Points on a hilly landscape, in no order, each with its height.
From any point a climber takes the steepest step (rise divided by distance) to one of its 2 nearest points. It stops when none of these is higher. Distance is the straight distance between rows; heights are no part of it.
Bod height 63.5: [-28   2   9 -24   5  21 -13 -16 -23  26 -15  11  21 -20 -31   1  -2 -14
 -12  15  19 -17 -12  14  -3   9  -4  -8   5  -1  -7 -19  20 -17   4  13
 -23 -27]
pira height 36.0: [-19   0  18 -15   8  -9   2   4 -16   4   7 -22  15   8  -7  -5 -22   6
 -26  -9  39  43  -2  10  32  25  10  -8  17 -32   3   0  24  -7 -14  10
 -39 -13]
dit height 50.9: [ 33 -10  -4  15 -19 -48   3  51   3  12  10   7 -11   2  25 -17  14  10
  10 -17  -1  43  29  -9  -4   2 -26  34   4 -35  -1 -19   4  25 -23  -9
   2  36]
buv height 31.9: [ 11  62 -11  12 -11  25  -2 -62  17  13  21 -36  -1   6  -7  40  -1 -13
  38 -16 -41   1 -27  50   2  -7 -45  28  11  22   7 -34 -41   8  -6 -30
 -11  19]
Sib height 42.6: [-39 -11   9 -19 -11   3 -12 -27 -15   3   7  15  10 -17  14  -3   2  -9
   0   4 -29  -7 -34  -4   6  23 -13  -7  24   3  -8 -23 -16 -15  -7 -12
  -2  15]
vov height 31.6: [-28  15   9  -3  40  54  -6 -30   8 -29 -18   3   0   5  16  39  -7 -34
  -1   0  10 -18 -19  -2  -8 -21  28 -26  11   0  19 -28 -10 -19 -20 -17
  -1   6]
Kem height 22.1: [  5  40  -2 -13 -31 -27 -23  -9  -7  -9   1 -18 -20  -5 -17  14  17  17
   9  -4 -26   5  -1 -10  17  14  -7   2  -2  32   9  16 -31   8 -22   6
  41 -17]
dozaz height 43.6: [  7  30  21   1  -2 -14   8   9  31  -9   4  16  14   1 -13  14 -10  -5
  11  17  32  23  21  47 -18 -13 -18  11   3 -15  13 -13  22  29 -14  -4
 -49   6]
deful height 14.8: [ 19  -3  16 -11 -14  -9   2  11  16 -21  -3  -8  -9   6  -5 -27 -11 -14
  -7  21  17  -5  15   7  14  -2  13  15 -16 -13   3   5  10 -18  14  25
  -2   6]
maluk height 19.0: [ 10 -33  17   0  -5 -24   9  32  10 -17 -22  44  16  31  -5 -24  11   2
  29  16   7  13  11 -22 -58   6 -30  13  11 -23 -10  13   2  48  13 -12
   3  29]
Zagon height 7.7: [  1 -16 -23  -1  18   1   8  -9   2   7  16   6 -20 -21  -7 -18  -4 -23
   7   5 -45  -8   6   8 -12   9  -4  20   6  -5 -30 -17  -7 -21   9  14
  14  10]
dodi height 40.0: [  6 -18  23 -25 -20 -40 -15  22 -35 -10 -15  14   5  12  14 -24   1 -14
  11  -9  43  52  12   5  32  19   4   9  38 -52  21   2  25   4 -39   6
  -9  24]
Fere height 49.0: [ 28   3   8 -14 -36 -48 -13  15  -4  12  -4 -24 -34   6  23   1   1  26
   2 -28  11  90   6   9  25  10   6   8  10 -47  22   0   9   1 -35   7
  11  14]
lipek height 15.3: [-32  31  -1 -22 -25  18 -21  -2 -28   7 -21 -21 -10  -2  23  14  -3 -31
  -4   8 -14  -3 -22   2  49  19 -24  -8  22  16  35 -14 -19 -18 -27  -6
  -4   3]
sagad height 18.2: [-21 -25   2 -21  33 -22  34   7  -4 -17  31 -13 -16 -16  28   0 -30  34
 -10 -11   1  -1  27  -4   7 -13  17 -24 -26  18 -28   3 -32 -30   5  -2
 -29  -4]
dag height 20.9: [ -2 -27 -17   8 -10   1  17  13  -7  38   9 -17  12 -11   9   1   1  29
 -19 -26 -27  11 -21 -21  20  14  12 -31 -15   0 -23   4  17 -22   9  -9
  13 -17]
rif height 34.5: [ 21  15  -5  -3  -7   7   5 -16  22   1   2 -10 -32  37 -25  25 -20 -28
  17   3   5  25  14  32 -57   3 -15  22  15   9   4 -21  17  10 -30 -14
 -19  23]
lutop height 24.8: [ 37   0 -24 -28 -21 -27   5  10  12  16  25 -41 -44  22 -19 -16 -16 -40
  10  -7   6  31  50  25  -5  18 -17  27  16  28 -30  15  14  -4 -50   2
 -26  10]
zuv height 35.4: [ 19   1  26  -8 -45 -10 -34   9  -6 -39 -20   0 -48  -4 -39 -50  -1 -60
 -10   8   7 -27  -2 -15  20  -7  10  10   8  12  45   9  12  -3 -15  27
  32   1]
katob height 21.7: [-22 -10 -18 -32  65  35  35   0 -27 -20 -25 -36  18  16  20  17 -13 -10
 -16 -12  -1  -3 -14 -10  41   8  34 -41  11  -1 -14  21 -24 -23 -11  21
   1 -24]
kipan height 24.2: [-11  24  18  -7  30   2  12   8   3 -27   0 -24  26   1  -7  16  -2  14
  14  18  -2 -61   4  -9   9   8  19  -7 -23  18 -21  43 -21   5  26  21
  -8 -49]
Sud height 2.0: [ -5 -19  -3   1 -26 -17  24  17 -18   5   1  11 -15 -12 -19 -45  -5  -9
  -7 -11 -16 -29  12 -14 -17  20 -15  14  12  28 -27  25 -11   5  25  19
   5  23]
vug height 21.6: [  0  20 -18   5   4  26  25 -15  17   9  15 -13  15  43  -6  -2   5  16
 -16  13  14  20   2  22  12   5   5  -3 -11 -25 -13  22   0   4  19   8
 -14 -18]
damar height 25.0: [  6   7   2  17  30  21  28 -18   5 -15 -10 -21  22  38   6   7  11  50
   7  -6  10  27  -1  11  15   0  22 -34 -12 -40 -16  52  14  15  36  13
   5 -30]
rori height 37.5: [ -8  -1  17 -17  -6 -11 -13  18  -5 -13 -30  22  14  30  43  -4 -10 -21
  -2  -1  43  31  -3  31  22  15 -19   1  36 -24  39 -12  29  21 -37   5
 -34  17]
dofan height 33.3: [-17   1 -37  -2   9  40 -15 -17  10  -6  -2 -21   7 -14 -30  -4 -10 -32
  14  34 -34 -74 -12 -25  22  19  16  -4   0  67  -3  12 -29 -11  -6  -3
  18  -7]
pofog height 13.2: [ -6 -27 -32 -13  13   3   4  19  -1  21  35  15   8  16  24 -17  19  -7
   1  23 -26 -24   2 -11  29   0  25 -21 -28   8 -23 -21  -2 -24 -21 -20
  17  -1]
zaso height 4.6: [-11 -16  -9  13  -6  22  -3 -30  -2 -15 -18   6 -23 -39 -29 -43 -22 -15
 -22  17 -41 -24  -4  -4 -16   6 -26  31  32  16 -18  -4 -12 -10  48  33
  20  42]
vis height 16.0: [ 10  -9  12 -17   1  -5  10  42   2  -9  12 -15  -5   6  -8 -42   5  -8
 -25  31  34 -25  34 -12  55   2  37  10 -23 -19  -2  25  15 -15   6  27
 -25 -14]
zuti height 18.3: [-15  16 -21 -15 -17 -11 -18   4 -24 -15 -14 -20  -4  -7  10   0   0 -12
  -8 -18 -36  -1 -24 -19  39   8 -25 -19  17  53  14   4 -36  -3 -15   7
  28   0]
Vemo height 1.6: [ 10 -29   0   5 -44 -21   3  11 -11   1  -3  28 -22   7  -6 -38   1   4
 -11  -3 -26  18  -5 -28  -5  15 -21  -1  13  17  -9  11 -19  21  13  -5
   3  26]
pev height 42.2: [ -9  23  12 -11 -18   9 -42 -24  -9  10  14  14 -12 -20 -24 -15  13 -17
   0  25 -10 -38 -20  -2  26   2   7  12  -2  13  19 -27 -20 -15   6  -6
  30 -11]
Sarot height 6.6: [  7   1  -7 -17 -15 -22   1  12 -16  -5 -33 -36 -24  -4   9  17  -6  10
  -7 -30 -25  43   7  -5 -13  12 -32 -21 -16   4   2  28   4 -15   7  37
  24  10]
Fadam height 35.0: [ -6 -10 -14  27 -25  31   7  -9  27  25   0  22  12 -21  -8  12 -14   4
   4  15 -17 -45 -18   6 -20 -14  -1   6 -39  41 -13  13  26  -8  31 -19
 -21  19]
segoz height 15.7: [ 11 -41  10  15  -9  -4  23  12  24 -26  10  30  -1   6  -5 -20   2 -10
   1  17   4 -18   2  -6 -24  -8  10  16  -6 -10 -29   4  14   7  27   0
  -4  12]
pir height 21.9: [-14 -11  38   8 -21  -4  -5  16   2 -27 -36  32  14   4   2 -14  -5  -8
 -13  -3  25  19  -3  12   7 -26  -4 -27  26 -17  52  -6  22   0  22   2
 -17  20]
nabem height 19.5: [ -8   4 -20  29  24  24  17   4  -3  18   9  -1  25  14  15   3   6  19
 -12   4   8 -21  15  10  16  -9  -3   1  -1  12 -26  31 -16  12  30   8
 -41 -26]
kuben height 28.6: [  3   5   0   4 -10   3  -2  12  -3  41  28 -27  13  -7  -2  10  -8  31
 -23   2  30   1   2 -23  33 -16  51 -27 -28 -21  12   8  30 -16   0   4
 -18 -37]
fop height 5.9: [  2 -15  14  19  13 -26  -6  31 -12  10  17  15   3 -37  17  20   6  -8
  -4 -14  31  -8  30 -27  -4 -26  43  -5 -10 -30   2 -18  41  -9 -14 -18
 -11 -27]
kosu height 30.1: [ 19  -4  20   8   1 -43  22   8  33  12  20   8  21  -5   5  26 -10  43
  23  -5  31  22   6  12 -47  -6   2   6 -47 -42 -25  24  40  15   5 -11
  10  -9]
vasaz height 6.1: [-15 -31 -24  -6  22  21   6 -17 -12  -6 -14  22 -11 -22 -18 -52  -8 -53
 -23   1 -37 -31 -12   3  -1  17  -7  17  22  14 -17 -23 -28 -25   4  21
  31  34]
kov height 39.8: [  8  38  10  -8 -17   8 -15 -22   5   4   8   5  10  31 -11  25   8  -8
   7   0  30  17   4  46  10   4 -11   9  25   4   7  -9  -4  18 -12   2
 -30 -20]
tozo height 40.8: [ -7   5  12   1  11 -11 -18 -34 -16  15  19  16  -9  -1  -9  29  25  14
  32 -10 -27  15 -23  -4 -37  10  -8 -11  20  13   2 -34 -13   2 -28 -37
  35  -9]
Tavi height 26.2: [-32  22   9  10  30  14 -10  -8   0  -6  10 -27  27 -33   8  29   8  23
  17   9 -10 -41 -14  -3  -1   3   8  -3  -1  22  -9  -1 -33  -1  15   8
 -15 -23]
Kiku height 38.5: [-11  20  22 -15 -28   4 -42 -37  -3   5  -1  32  -8  -9 -59 -27   4   1
   9  28 -24 -42 -27  10  -2  29 -15  23   6  31  -7   2 -13   3   7   1
  32   5]
mase height 10.3: [  4   4   9  -1 -25 -70 -14   6   1  -7   7  -8 -31 -51  -4 -10  -5  22
  10 -34 -20  48   3 -36 -21  17  -1  22   9 -14  -5  -7   4 -15 -19  27
  49   3]
mibi height 9.5: [ 20 -11 -26  24  13 -18  16   6  20  17  29  -3 -38  20  -5 -23   9 -23
  -6   4 -14 -19  14  13 -28   4  10  27 -28  11 -30 -11   8 -29   7  -6
  -9   8]
pite height 26.9: [ 22  29  -5  -7 -10 -19 -24 -39   8 -17  -1 -14 -48  26 -27  16  17   2
  29 -14 -24  29   1  -2 -24  10 -18  -3  11  15   9  10 -25  29 -21  -8
  51  -5]
sapi height 35.6: [-17  18  -1  -5   8   9   6 -33  -3 -10   5 -38  -4 -50   2  10 -16  14
   0  -8 -57 -27 -29  -6  25   1  -1  -3   1  27   6 -16 -40 -44   6 -10
  14   7]
belem height 35.8: [  9  45 -15   6 -32   1 -16 -31   1  13   8  -4   8   4 -11  32  -2  -6
  19 -13 -13  15  -1  46  -6  -1 -40  15  16  25   6 -17 -18  34 -13 -15
 -23  10]
Kife height 29.4: [ 35  -2 -27  -5  10 -10  18  -2  19   5   8 -43 -39  39 -27  14 -22 -28
  22  -6  20  47  24  10 -35  24  -2  18  33   0  -9  10  20   4 -41   2
 -20   9]
Zop height 41.6: [ -7  -4  -6 -24   2   8   7  14 -18  -3 -34  -4  19  30  31  16  -1  -3
   4  -8  26  46 -12  26  18  13 -13 -24  20 -23  18   7  22   8 -23 -11
  -6  18]
lugus height 24.5: [ -3  -1 -33  15 -12   7  25   2  -2  30  31 -28  14   2  14  23   5  39
 -11 -13  -6   1   7 -12  25   0  40 -31 -16   8  -8  15   1  -3  -8 -14
  -6 -36]
tamom height 18.8: [-15 -12  14   4 -23  -2  -1   3  -4 -22  -5  54  -4  17 -10 -63   9 -15
  -8  32  17 -26 -15 -10  21 -11  20  -1  25  -1   9   3   0  12  16   1
 -15  22]
fikim height 2.1: [ 23 -26  28 -22  35 -46  21  10 -20 -14   5   5   2 -13  -2  25  -1  51
  20 -32  14  21  11 -35 -27  16  59 -24 -29 -16 -35  14  11 -20 -35  -8
  41 -29]
katum height 18.9: [ 26 -18 -19 -11 -31 -31  16  31   1 -19  13 -13 -34  12 -10 -60 -12 -72
  21  19   1 -11  39   3  10  19 -18  44  24  15 -17  -1  -5   7 -27  25
  -8  37]
fuzem height 15.6: [  6   3 -30 -22  17  -8   2  10  -2  -4  13 -18   6  22  15   9  15   3
   3   7 -20  -6   4  -3  38   4   1 -12 -34   4   2   8  -6 -16 -44  -7
  29 -27]
Vedob height 21.4: [  2 -11   7   1  -2 -15  -8  32  25 -34 -20  33  21   7  23  18  11  -3
  31  18  16  12   0  -2 -33  -8 -19   1 -11 -12  18  -2  18  38 -10 -26
   9  27]
bon height 23.9: [ -5   1   7  15  12  16  -8   5  10 -13 -19  24  17  -7  28  21 -13  12
   6   2   6   3  -4   8 -17 -26 -13 -12   4 -13  43 -20  21  11  15 -12
 -10   9]
Lomor height 16.5: [  5 -36  -8  -5 -38 -51   5  35  -5  -1  22  -8 -28  13  -7 -64  19 -44
  24   1  -4  19  21 -33   1  27 -27  47  34  -3  -2 -14 -20  22 -49  12
  19  40]
tof height 58.3: [ 47  -2 -28   8 -42 -51  -6  20  -4  27  21 -10 -35   7  28 -16  15  30
   5 -24 -18  66  21 -10  15  -1 -10   6  -6 -25  -2   3  -6  11 -33 -13
  31  13]
Foto height 44.6: [-19  15  -4   6  -2  32 -15 -42  28   7   2  15  35  12  10  29  -5 -13
  13   7  -9 -10 -41  39 -27 -15 -24  10  15  15   3 -36 -25  24   4 -52
 -34  34]
dis height 3.6: [ 21 -36  15  -5  52  -5  21  14 -16 -14   5   4  -6   2  10  11 -29  33
  -2 -16  20   1  18 -31 -11  -1  50 -47 -15 -21 -13  14  25 -14 -12  -4
  22 -23]
nilep height 25.9: [-18  18  11   9   3  31 -30  16   6 -13  -5  12  16 -17  39   4   6   6
 -34  21   3 -29  -9  10  20 -36  -4 -13   2  -2  39 -25   3   0  18 -13
 -24   2]
gude height 33.8: [ -3  22 -11 -13  -4   3 -23 -38  -8  17   4 -12 -18  25 -11  37  26  -7
  25 -18 -34  31 -34   6   2  17  -6  -9  26   6  22 -16 -19   6 -31 -22
  38  -4]
Fubos height 24.9: [-36  -2 -10 -11  43  68  27 -28   1  -9  -7 -42  21   3   9  20 -16  -9
 -22  -2  -4   1 -34 -15  19  -1  24 -39  19   3  -6 -10 -14 -45  -6  10
 -35 -17]
bap height 17.2: [  5 -33  12  21 -21  -7  -2 -10  17 -18   7  60   3  -2  -7 -59  12  -9
  11  29 -10 -23 -21  -7 -10  -4  11  29  28  -2  -6 -23  -4  13  34  -7
 -14  42]
Fek height 25.1: [ 39   3 -17  15   2 -55  25  31  34   7 -14 -21  -3  -5  20  20  -1  36
  24   0  15  33  45  11 -60 -19 -24  33 -48 -26   2  44  28   6  -6   7
  -2  11]
ziken height 33.7: [ -3   8  -4  13 -24  15 -14 -25  -2  14 -15  14  10 -30 -63  -1   3   9
  19  13 -25 -41 -15  -9 -20  30 -14  19 -10  50 -19  25  -7   6  37   3
  36  20]
ruf height 46.8: [ 18  10  10  -5 -14 -24   3  14  20  -2   8  19  -2  11  14  -5   3  -9
  10   2  22  31  19  31 -13  -3 -25  36  26 -30  -2 -26   2  16 -24 -11
 -18  17]
Detos height 20.3: [ -3 -26  40   1 -22 -20  13  24   6 -43 -32  55   2  25  -3 -45 -13 -25
  -4   9  44  -6  -7 -17  -3 -17  10 -13  40  -1  32   9  -1  11  15  14
 -21  40]
madas height 31.0: [  0 -11 -22  27   3  41  -2  -7  18  40   3  14   7 -31  -4 -19   4 -19
 -33  17 -15 -32   5  27 -20 -19  -9  21 -12  12 -23 -11  22 -20  42 -13
 -25  23]
Pav height 29.3: [ -4  22  -6  15  30  71   2 -53   4  13  -5  -6   8  21  20  27  30  18
 -10  -6 -31   4 -40   8  36 -35   2 -38   3 -17  13 -24 -36 -13  29 -31
   7   2]
lupa height 31.8: [  4  -2  39   0  17 -17  18  17   5  13  18  12  33 -15   5  20  -2  39
  -5  -8  48  19  26  27 -22 -22  15  10 -46 -45 -22  -3  42   2   4   0
 -33  -9]
Maraf height 28.5: [  2 -13 -25   0 -20  15  -7  -4   2 -12 -24  17  13  -1 -32 -12  17 -14
  24  13 -34 -35 -36 -24 -24  34 -15   6   6  35 -17  17  -8  11  16  10
  55  22]
tumib height 28.3: [-41  -1  -3 -17  24  20  -1   3   3  23  29 -15  35 -25   8  23  -7  18
  -3  12   9 -35   1   4  28   3  20 -14 -16   7 -26 -15 -19 -22  -6  -3
 -31 -38]
bepef height 22.0: [ -3   2 -17   1  38 -12  51  10  11 -26  15 -37   4   4   9   3  -5  15
   9   9   2 -30  39   4   1  10  19   9 -31  17 -32  36 -13 -16   5  14
  -1 -31]
bila height 14.6: [  8  17   9  11   7 -21   3   2   7   2  19  -1   1  -2  34  44 -20  27
  -9 -32   4  36  10   2 -29 -27   5 -13 -14  -4   0  -8 -14  21 -20 -30
 -16  -1]
Vuze height 39.7: [ -6   9  -6  -2   8  28  -5  -9  34   0 -10  11  11  28  -6  48  -7 -20
  -1   0   3  13 -19  41 -42 -13 -28  -1   0  14   7 -17  14  20 -14 -29
 -26  31]
notub height 18.0: [-25   3  -7   1  24  26  31  -4 -17   4  11  -9  16  16 -14 -29   1   9
 -12   6  29 -45  16  -6  35   4  20  -2   2  15 -29  31 -37   4  42  30
 -36 -42]
peviz height 50.7: [-18  -1  11   5  -7  50 -13  18 -11   1 -47  10  39 -13 -17  -2  14  10
  -8  20  23 -48 -16 -29   4   6  -1 -23 -21   9   8  31  17  24  35  20
   5 -34]
Nafiv height 43.5: [ 14   8  29 -14 -11 -46 -13  15 -24 -13   6   1  -7  11  50   1   5  16
  14 -22  26  71   4   7  31   6   4  16  28 -57  58  -3   4   0 -30   0
   3  11]
Nades height 12.8: [ 10  26   4  28  19 -18   6   9  10   8  31  -8  -7 -12  30  39 -16  26
 -18 -30  35  32  45  11 -17 -30  45  -5 -13 -27  12  -9  17  14 -25 -14
  -9 -10]
pafa height 40.6: [-18  30   4   6  28  60 -17 -47  11  -3 -16  11  23   4  -8  49   8 -23
  11 -17 -10 -26 -51  35 -18 -31 -21  -6  -6  19   7 -31 -37  -3   8 -39
 -24   3]
mazan height 3.2: [  2 -12  -9  20 -23  -1  23 -15   5  -1 -14  17  -8 -10 -42 -60 -26 -24
  -1  18 -11 -50   6  10 -33  14 -11  44  22  38 -26  25  -5  -5  44  41
  -5  37]
gez height 4.9: [ 17 -34  28  -8  25 -28   1  38 -29 -11  11  26 -17 -18  14   5  -8   7
 -21 -28  26   4  31 -35   2  -6  54 -20   1 -17  -2   4  12 -14 -28 -13
   5  -6]
dular height 32.2: [-11 -22  11 -14 -10  14  14  26 -12  13  11 -17  35  16   4 -12 -12  20
 -26  17  38   4 -19 -15  39  13  40 -27 -10 -15   4  21  33  -6   3  15
 -42 -25]
dagup height 3.0: [ 20  -5   5  13 -65 -35  -3  28 -24   0  -8  11 -24  -2  -5  -4   4  22
   3 -25 -33  33  -7 -38 -11  14 -22 -21   4  16  22  28  -6  22  16  16
  29  19]
zafad height 23.0: [ 12 -27 -18  -3 -25  -2   5  17  29 -28 -21   5 -11  14 -29 -19  14 -32
  36  14 -18 -17 -30 -42 -53  26 -18  13 -11  19  10  20  19  23   7   7
  45  16]
lavo height 4.7: [ 25   0  -9  -2 -52 -22  -1  24 -15   8 -41 -17 -18   7 -13  -4   6  -6
  12 -31 -18  54  -1   1 -18   5 -44  -7   7   4  23  26  10  23  11  34
  18  16]
puvop height 36.2: [-25   9   4  18  37  72  -4 -41  16 -21 -31  12  20  12   0  34   7 -24
   5   8 -15 -28 -33   6 -25 -15   6 -26  17  19  12 -23 -17  10  23 -21
 -11  13]
nuv height 9.2: [ 20 -22 -16  26  32 -10   9  22   0 -12  -3   3 -19   3   7   2   2  -9
   1  -9   9  32  31  -1 -34  -6  15  10  18 -23  -2  -5  22  21  -5   8
  18  -2]
redug height 38.9: [  4  34  39   0  -9   0 -36 -20  14 -11   5  15  -8 -14  -8   6  -6  29
 -15  22  -5 -52   1   7  10 -14  10   5 -24  23  21  -2 -31   2  25  -8
  10 -20]
suref height 11.3: [ 11  -8 -25  14  -3   7   0   2  14  35  27  12 -13  12  16   6  18  -4
 -10  10 -17 -13  -3  21  12 -11   0   8 -38   3  -4  -8  14  -8   8 -30
  11   4]
mig height 12.4: [ 13   1  10   8 -39 -43 -13  13  -4 -16  -2 -10 -19 -43 -11 -29  -7 -24
  -2 -20 -15  32  13 -19  -5  10 -13  33  40  -5  -5  -6   7   4 -12  42
  14   9]
nop height 32.5: [-12  32  17  12  16  52 -39 -43 -20   8   2   9   8  -1   3  13  18  21
 -26   2 -25 -28 -25  -7  36 -25   3 -22   4  -7  28 -10 -36  -9  29 -26
  18 -19]
gipo height 28.1: [-26  11 -13  -7  27  50  -4 -21  16  -6 -10 -30  17   6  23  16 -17 -29
 -10  15   6  -2 -16  27   8 -11  16 -10   7   6  13 -29  11 -27  -7  -7
 -44  -5]
Radet height 22.4: [ 24   2  -6  20   1 -30  20  21   5   2 -21   1  -3  25   8  16 -10  21
  16   1  -2  45  23   0 -49   9 -40  18 -12 -11  -5  31   9  33  10   9
   1  17]
Rogop height 17.1: [ -2 -15  -3  -8   5  12  24  19  -8  12  10  12   1  17  -8 -69   4   2
 -28  25  54 -52  34 -11  55  -5  27  -2 -21   4 -29  30 -10   1  24  39
 -34 -33]
vedez height 28.9: [ -5 -20 -13  13  -2  23  -2   9   3  43  25   8  25 -21   5 -29   2   8
 -40  18  10 -45  14  25  17 -37   0  33 -25  -5 -15 -13  17 -28  47   0
 -21 -14]
Fetuz height 48.5: [-15  -4  -8 -25  19  30   0  -8 -31   8 -47  -9  20  16   5  39 -10  15
 -16 -28  16  57 -16  14  16  12  -1 -38   0 -35   4  20  17   4  -2   9
 -10 -12]
tal height 20.0: [ -7 -15   2 -14  34 -24  44  22   9 -27  36 -17   0   1  42 -21  -9  17
   9   6   6 -23  47   4  12   2  26  15  -8  10 -29   5 -28 -16  13   7
 -26  10]
mati height 28.8: [ 17  19  11  11  56  35  -5  -8   3 -30 -12 -13  22  22  18  21  14  39
  12   1  32  14  11  18  17 -12  47 -39 -19 -43   4  26   4  18   6   5
  -1 -38]
gir height 17.3: [ -4 -17  29  -1  -3 -17   6   3  -2 -17 -19  79  19   9 -25  -2  -5   2
  31  15  -5 -13 -16  -3 -50  -9 -30   1   5   5  -7   6   5  25  24 -11
   6  21]
binen height 32.7: [-38  18   7 -11   1  21  -9 -30  -8  25  10 -34   3 -38   4  22 -12  20
 -14  -7 -28 -26 -37 -33  43   3   4 -25   1  23   6 -26 -37 -47  -1 -15
  -6 -33]
sudo height 16.4: [-10  -8  20  -6   5 -17   6 -10 -18  -7  36  -3  -2 -18  42  19 -22  47
 -17 -19   2  12  -7  -8   7 -14  20 -23  -1   0  -3 -18 -19 -12 -22 -25
 -30  -9]
Gite height 27.8: [ 34   1 -14  28  -7 -16  33  11  34  18   5  12  -1   8   8  41   9  36
  16  -9  22   7  12  10 -51 -18 -21  12 -64 -24   1  41  43   8  15 -20
  24   6]
Bevov height 56.5: [-16  -7   4 -12  16  15   2 -23 -12  17 -23 -13  16   6 -18  29   3   9
 -10 -19  -2  15 -24   8 -14   9 -10 -15 -10 -14 -17   0  16  -2   8  12
   6 -27]
kel height 32.3: [  0  25  14   3  42  41 -11 -25  -2 -20 -12   5  14  28   0  11  28  25
  -5   9  13 -19   1   1  36 -15  27 -41 -15 -19   4  15 -21   2  27  15
   7 -44]
rok height 21.5: [ 52 -19 -24 -21 -24 -46  10   7  -1   4  25 -33 -59   3 -29 -52 -14 -64
  23   4   0  -2  55  22  -9  15 -38  51  32  40 -32  -1  -1 -15 -40  19
 -26  17]
Zoser height 39.0: [-27  19  10  -4  21  16 -18 -41  -1   8   3  -6   9 -42   2  16 -12   3
 -15  -4 -31 -18 -33  15  11  -2 -28  -7   6  15 -18 -29 -32 -32  31 -11
  -9  20]
pumi height 18.1: [-11 -13  -5   5   3  -5   6   7 -29  10   5   4  -3  -5  31  13  -6  34
 -16 -27 -10  41  -4 -11  32   3  -2 -18  -6 -23  15  -9  -4 -12 -16  -1
   9 -19]
dizak height 24.4: [  9   1 -18  -7 -41 -17  -4  28   9 -21 -28   5 -11   7 -35 -28   8 -49
  26  10  14   3 -14 -27 -22  22 -25  27  25   8  11  12  26  25 -24  15
  31  18]
tova height 35.7: [ 10  39  23  21  13  25 -25 -31  -3 -13   2 -10 -21  -6 -12  11  14  29
 -14   5  -7 -18 -10  -4   9 -27  22 -22 -10  -8  25  -3 -13   7  34   0
  18 -40]
resuz height 38.8: [ -4   6  29  -9 -17   7 -25 -17 -14 -26   0   5 -16  10 -24 -30  11 -27
  -8  18   5 -29 -16 -19  28   9  17   8  21  16  24  -7   3 -17 -11  22
  26  -8]
nud height 13.0: [-21   7 -12  -9 -24  14 -18  12 -12  25   7 -35 -11 -35  25  16  -7 -17
 -24 -18 -10   7  -7   5  46   4  -5  -7   7  10  39 -25  23 -23 -12  -4
 -14  -1]
lef height 11.0: [ 29  -3 -11  27  25 -50  -3  24  15  10  15   7 -21 -12   8  29  -4  12
  -4 -39  26  56  59  -9 -22 -14  16  23   9 -35   0 -11  24  14 -30 -21
  10 -10]
Vor height 30.3: [-32  -4  15  -9  21  37  -2 -33 -18  56  33 -24  12 -25   5  28  -6  26
 -27   0   1 -28 -21  -5  30 -15  12 -41 -15   6  -2 -37 -27 -26   7 -27
 -27 -38]
Lakan height 14.5: [ 41 -20  -5   6 -37 -59 -10  30  -3  -2   4 -19 -30 -13 -19 -53  13 -45
  24 -15  -7  41  39 -26 -18   3 -37  50  25 -23  -8  -1  12  16 -23  21
  29  30]
zek height 27.5: [-13   7  11  25  -1  31  -6  10  30  24  12   4  30 -20  20 -13   7  23
 -27  24  25 -30  10  10  20 -35  15  -1 -17 -12  24 -14  14  -7  41 -11
 -23  -7]
fozus height 46.7: [-23  -7  15  -7  -4 -24  -9 -14  -2  -5  31  39  -7  -3   5   4   0   0
  11   2 -23  -1 -12   4 -29   6 -17  17  16  14  -3 -32 -27  -2  -8 -29
   6  30]
zimek height 39.9: [-29  -2 -16  17 -10  32 -12 -20  19   1  -3  16  15 -10  14  26  -4   6
  -2   8 -32 -26 -29  10 -19 -16 -22   1 -13  39  -6 -24  -2  16  12 -36
 -11  43]
Pep height 8.3: [ 16   8  -2   1 -31 -39 -17  -3 -16  20  -5 -22 -14 -24  -4   3  -7  21
 -21 -25 -21  35  10 -10  -7   4  -7  11 -24 -12  -6   7  20 -11   4  29
  27   1]
Kotut height 20.1: [  9 -29 -19  -2  15 -27   9  32   2  -6 -30   9 -14  50  -9 -17  10  -4
  23   4   2  40  20 -27 -42  17 -33  22  -3 -29  -7  18   1  36  -9  10
  22  18]
visu height 44.5: [-14 -15 -13  12  30  43   6  -7 -14  11 -26   3  19 -23 -17 -20  11  -3
  -6  25   9 -79 -17 -32   3  -3  12 -17 -22  22 -11  33  -5  -4  47  23
  20 -32]
Sitif height 30.2: [ 20  12  -8   0 -47  -8 -32   7  -1 -31 -18 -10 -37   1 -14 -34  11 -58
  20  10   3   5   1  -4  14  14 -21   9  37  13  38 -20  11   6 -49  20
  31   1]
Dobut height 33.5: [ -2   8  26 -28  30  -4   2  10   3   9   5  11  29   0  12   4 -12  27
 -26  -3  49  35  17  29  10  -5   9  -4 -10 -34  -7   0  24 -11  -4   1
 -35  -1]
Loz height 18.6: [ -8   8 -19 -27  41   5  20   7 -21  -2 -11 -33  21  30  23  25  17  17
   1 -26 -23  16 -10 -13  29  17  -2 -33 -12   7 -15  21 -36  -6  -8  -1
  12 -29]
dak height 57.4: [-22  10  13   1  12  36 -17  -8 -10   1 -29  39  41   1 -25  14  15  -3
  -3  15  24 -34 -26   9 -21  -8   0 -12  -8   2   5   3  12  19  15  11
  -9 -21]
tur height 39.2: [ -9  -7 -27   3  23  37   7 -17  10  11   5  -2  14  -4 -22  -5   9 -25
   5  28 -26 -65 -14 -12  -3   6  17  -1 -36  30 -14   6   3 -17  16   5
  28 -24]
buva height 7.3: [  9  -9 -14  41  12 -21  -4  41 -12  16  -5  21 -11 -26  -7  27  12 -33
   2 -11  19   0  36 -14 -36 -21  19  25   0 -13   9 -26  46  16 -10  -6
  20 -11]

Where does a climber stop that starts at each point below?
zaso | Foto
maluk | pira
lavo | Foto
bap | Foto
sagad | fozus
Vedob | Foto
